A landscape with many valleys, sampled at points; each row gives a point and its height.
A ball rolls from a point to whichever of its 2 nearest points has the largest drop for the distance, and stops where none of them is lower. Distance is the straight distance between rows; heights are no part of it.
Z_595: [  2   3   5 -13 -10  -5 -10 -34  42 -10 -22 -37 -30  11   7 -42  24 -21
  12  -4 -23]  (h 270)
Z_405: [  9  29  14  14 -27  -5 -13   6  11 -37 -40 -14   4  47  12 -10  13  14
  -1  31 -14]  (h 512)
Z_315: [ 15 -12   1 -36 -10  17  -2  11  29  -8   7  11   5  -8 -34   0 -10  19
  16  -4   2]  (h 394)
Z_356: [ -2  -5 -14   5   5  14  -1 -11 -11  -1   3   9  10   6   9  15  19  27
  17  11 -22]  (h 824)
Z_617: [ 15  30   0  54 -24 -41 -12 -10  -9 -14  10   8  -1  13 -10  27  44  33
  -9 -17  41]  (h 576)
Z_415: [-12  -9  18   4 -35   6   1  13   7  -1  55  43 -34 -29  17  -3 -23  24
  25   3   6]  (h 761)
Z_293: [  1 -22  16  27 -25  12  15   9  25  -2  57  27 -32 -26   7  25   0  13
  -6 -14 -15]  (h 786)
Z_99: [-18 -10  10  10  10 -26  19  -7  12  10 -23  26  42  22  -4  17   2  -2
   4 -16   5]  (h 167)
Z_805: [ 14 -27 -22  -7 -39 -26   7  15 -23 -20  24  40  12  28  -6  -2  10  53
  16 -10  41]  (h 706)
Z_132: [-19 -19 -10  35   2 -41  -2 -20   9 -17 -25 -15   3   4  16   5   3  22
  -7 -25  19]  (h 598)
Z_749: [ -1  39  21  -4  -1   3  12  -6 -31   2 -24  13  13  -5 -19  25  -5  26
  17   9  30]  (h 683)
Z_737: [ -6 -24 -19  -4  21   5 -11 -43  12 -14  -7 -34 -39  -3  14 -30  12 -13
  12  -9 -28]  (h 321)
Z_70: [  7  -3  -8  24   0 -33  20  -3 -24 -14 -34  -5  19  -2  35  15   0  10
  16 -10  23]  (h 508)
Z_902: [ -7  40  16  40  -5 -14  40  15 -43 -25 -21   3 -12   0  52 -12   0 -15
  28  34  10]  (h 519)
Z_981: [  6 -21 -38 -10  29  48 -10 -41  19  17  17  -2 -10   4  -1   0   2  17
  20 -35  -8]  (h 514)
Z_452: [-10  14   1  20  13 -15 -28  21  11  -4 -16 -57 -27 -26   6 -13   2 -15
   5  -8 -12]  (h 198)
Z_696: [ 32  -7 -21 -47  -8  50 -14  43  -4  16  29  -8 -12 -17 -28 -15 -26 -13
  -5   6  15]  (h 368)
Z_232: [ 20   8 -12 -25  -8   2  42 -30  24  41  23  21  44  -3  10  16   2 -18
  19 -28  28]  (h 436)
Z_290: [-16  19  55  15 -29 -32   5  -4  -3   1  54  40 -28  -3 -21   9   8 -12
  -7  27  -7]  (h 709)
Z_853: [-12  11 -25  -5  41  37 -17 -15   5  12 -34 -27 -50 -14  21 -41  -9 -71
 -29  -6  -4]  (h 143)
Z_895: [ -7 -21 -19 -25  27  -3  21   9 -43  -2  -5 -13  25 -24 -11  23 -11  -9
 -27   0  12]  (h 708)
Z_918: [ -3 -16 -14   3  30  63 -37 -18 -15 -10 -28 -15 -49 -29  19  -9 -20 -45
 -26   0   2]  (h 184)
Z_319: [-22  -2  21  -8 -40 -15   2   7   0   9  79  26 -39 -17 -19 -10  -2  13
   0  13   0]  (h 738)
Z_250: [-33  19  14 -15  -8  12 -20  29  26  34  10  23  18  17 -35 -14  -2  -4
  29 -12  16]  (h 482)
Z_292: [ 19  -7  18 -51  16  -3  29   0   7 -19 -22  -6  18  -3 -18 -13  -6 -33
  -5   8 -26]  (h 635)
Z_936: [-26 -12  -1  -2 -35 -10  -6  16   0  -8  10  32  -7  19 -40   0   2  47
  23 -17  37]  (h 639)
Z_401: [  3 -24 -16   9  26 -18 -14  25  20  45  22 -23  -2  10  -8  -4 -13 -27
  -5 -13 -15]  (h 583)
Z_603: [-20  -6 -22  11  34   0 -23   2   4  21 -15 -56 -38 -15   5 -32 -14 -44
 -14  -9  -3]  (h 86)
Z_445: [-21 -18  -8  22  -2 -20 -42 -12 -12  -7  38   7 -25   1  19 -21   0  18
 -14  15 -16]  (h 891)
Z_369: [ 23  20  27 -31  -6  17  46 -23  30  19  28  17  23   3  -5  16   1 -16
  20   4 -13]  (h 516)
Z_484: [ -3  -5 -16  35 -17 -55  -6 -23   2  -7 -14   3  26  11   9  23  36  10
 -24 -32  26]  (h 649)
Z_752: [ -1 -25 -26  -2  15 -22  -1   2 -48 -17  18  15  26  31  19   4  -1  17
 -23  29  -5]  (h 793)
Z_636: [ -2  10  11  15   1 -18  17  15 -14 -28 -36  -5 -11 -13  45 -22   4 -23
  42  13 -12]  (h 456)
Z_395: [ -6 -15  17 -14  -5  36 -37  30  14  10  30   2  -2 -25 -29 -13  22 -37
 -26 -10 -33]  (h 335)
Z_283: [  7  11 -11 -22  27  11 -16 -21  44   2 -31 -15   0 -14   5 -38 -26  15
 -15 -11   3]  (h 609)
Z_210: [ 34 -25 -29 -15 -12  33 -12  56   1  32  26  -5 -13  16 -15   1 -18  -9
   3 -17   6]  (h 446)
Z_816: [ 33 -18 -38 -17  22   6  -3  38   8  49  12 -20   9  12  -8  -9 -30 -20
   8 -20  20]  (h 527)
Z_396: [ 22 -35 -20  16   4  12  23  -7  -5   6  16   2   3 -16  24  29  -1  -6
 -11 -35   2]  (h 848)
Z_693: [ 15 -22  -5  -5  -4  37  16  -2   2   5  53   4 -16 -12  -5  41   0  -2
 -18 -21 -17]  (h 815)
Z_763: [-10 -24   8  15  17  -1 -13  23   1 -16 -17  15  -8 -17  26 -18  -2 -14
  17  11 -31]  (h 382)
Z_34: [-46  11  19  13  10 -37  39  -6 -50  -1   5  30  21 -11  23   8 -11 -23
   4  27   1]  (h 646)
Z_254: [-10  39  25  24   2 -22  37   5 -57 -23 -13  16   4  -3   6  13   6 -20
   6  21   9]  (h 582)
Z_295: [ 13  -8   4 -27  -5  31   5  19   6 -16 -20  34  28 -31 -10  18 -19  25
   1   0  29]  (h 314)
Z_888: [-10  26  20 -28 -12  23  22 -38  24 -27 -14 -16   8  -8  -1   8  -8   4
 -20  16 -15]  (h 206)
Z_108: [  2  20  25 -21 -18  11   2 -47  12  -4 -28   0  -9   3   3 -12 -16  29
  24  26 -18]  (h 110)
Z_512: [ 33  13 -10  -5 -15 -15  15 -14   6   1  -6 -41  22  12 -15  34  11   1
 -26 -13  -2]  (h 409)
Z_147: [-27 -10  -2  29  19 -45   3   5  19  18   2  26  24  46  16  -4   0 -15
  17 -14 -16]  (h 374)
Z_413: [-32  -3 -11 -21  -7  31 -22  33  27  11  35  14  -3  -1 -34 -24  17 -19
  13 -18  -7]  (h 407)
Z_309: [  7 -17 -19 -10   5  20 -15  10 -19  24  20  -7  -1  18   9   3   1   0
   2  17 -35]  (h 867)
Z_852: [  6 -18 -33   9  47  10  -4 -39 -14   0   3 -28 -14 -16   0   2  19   3
  13 -26  -5]  (h 412)
Z_875: [ 10  50   6 -13  -4   5   8 -13   5  36  -8   7  20  -8 -42  19   2  31
  14  -7  55]  (h 622)
Z_670: [-20  53  15   2   5  11  11   8  -3 -29 -52  -6  22 -32  -1  12  -6  15
  10   9  34]  (h 707)
Z_374: [ -5  -9  38  20 -11 -43   0 -13  20 -21  25  23  -9   6  -1  11   9 -10
 -21  29 -25]  (h 674)
Z_832: [ -6  -2  -9 -22  -6  -5  34 -20  12  41  -3  31  41  24 -21  12  13   3
  16 -32  34]  (h 347)
Z_705: [ 17  42  33  44 -23 -19  -4  -4 -10 -23 -38  13 -22  56  -2 -27  11   4
  11  38  -4]  (h 572)
Z_294: [  6 -17   0 -25  18  -3  37   7 -28 -18 -10 -21  16  -3  11  20 -17 -42
 -24  13 -31]  (h 671)
Z_156: [ -1  15 -13  13  -9 -18 -19   5  16 -20 -37 -60   0  35   9 -16  15  26
  -7  16 -14]  (h 439)
Z_529: [ 17   1   2  -3  -6  -4   5  11  -4  -8 -54  15  43  -7  22  10 -17  27
  17  -1  20]  (h 410)
Z_810: [-11  19  16  -9 -31  -9   1 -22  36 -20 -40 -28 -24  11   1 -36  18  12
  33  18  -8]  (h 211)
Z_176: [ -2   2  -8  -3  24  68 -10  13 -10  -2  -3 -18 -12 -39   4   6 -17 -29
 -33  -2 -10]  (h 242)
Z_155: [ 43 -46 -28  21   6  15  16   3 -15  25  11  -4 -11  22  31  28 -15 -20
 -26 -10  -3]  (h 880)
Z_550: [-17  10   4  14  -2   1 -11 -22 -15 -38  22   8 -13 -10   2   2  23  25
   4  24 -21]  (h 864)
Z_883: [ 29 -15  30 -21  -2  -3  37  -1  -4  -1   2  28  10  11   4  10   4 -34
  20  11 -27]  (h 585)
Z_724: [-31 -18   0  11  22 -41  -9   7  14  52  14  -3   3   8  13 -11 -12 -11
  24 -15  -9]  (h 511)
Z_594: [ -4 -11  36 -23  -6  13 -19  25  11 -10  -7 -11   1 -37 -12 -15   9 -39
 -33   4 -24]  (h 294)
Z_521: [ 38  19 -11  20 -11 -28  -1   0 -29  -2   7 -20  16  11  -6  32  36   9
  -1  -6  12]  (h 500)
Z_747: [-33 -14 -24  10  23 -25   0  10 -57  -8 -12  -9  26  -9  11  12   0   8
 -20   9   6]  (h 747)
Z_9: [  0 -13  41  -2 -22  -6 -22  14  -8  -9 -26  11 -12 -24  19 -34  19 -13
  -7  20 -30]  (h 328)
Z_491: [-10  28  17  -1 -20   7   8 -18  14 -18   2 -11  23   8 -18  38  13  16
 -31   1  -3]  (h 293)
Z_196: [-12 -33 -19  10  -9  21 -35  17 -18  20  32  16 -26  28  26  -7 -16   6
 -28  19 -22]  (h 893)
Z_942: [  8   5 -21 -12  29  36 -18 -41  27  -4  -6 -10 -13 -21   1 -19 -12  39
  11 -12   7]  (h 577)
Z_911: [  4   4 -16   3  11 -14 -46   5  10  -2 -20 -54  -4   0 -24  -7  -5  20
  -3  -5  -8]  (h 330)
Z_509: [  7  21  51  50 -20 -39   3 -19  10 -14  13  25 -19  50  -8 -19  14  -8
 -10  32  -9]  (h 630)
Z_119: [-15  28  15  -8 -15   5  -9  14   9  32  -4  16   8  26 -53  -2  -9  29
  22 -17  54]  (h 557)
Z_399: [  0  33   0 -14  33   3   0   2  18   3 -26   1  17 -37  -3 -10 -24  18
   3 -11  26]  (h 650)
Z_546: [ 18 -38 -36  -6 -20  -7   8  22 -24 -11  10  14  28  14   6  15   4  35
 -17   0   5]  (h 762)
Z_456: [ 15  11 -16 -34  29  51 -12  27 -10  14  16 -10  -5 -27 -27   7 -27 -12
 -37   9  14]  (h 307)

For each start below, name the point where the ball stops.
Z_396 -> Z_603
Z_749 -> Z_594
Z_484 -> Z_108
Z_816 -> Z_603
Z_34 -> Z_594
Z_399 -> Z_108
Z_374 -> Z_603
Z_805 -> Z_594
Z_752 -> Z_99
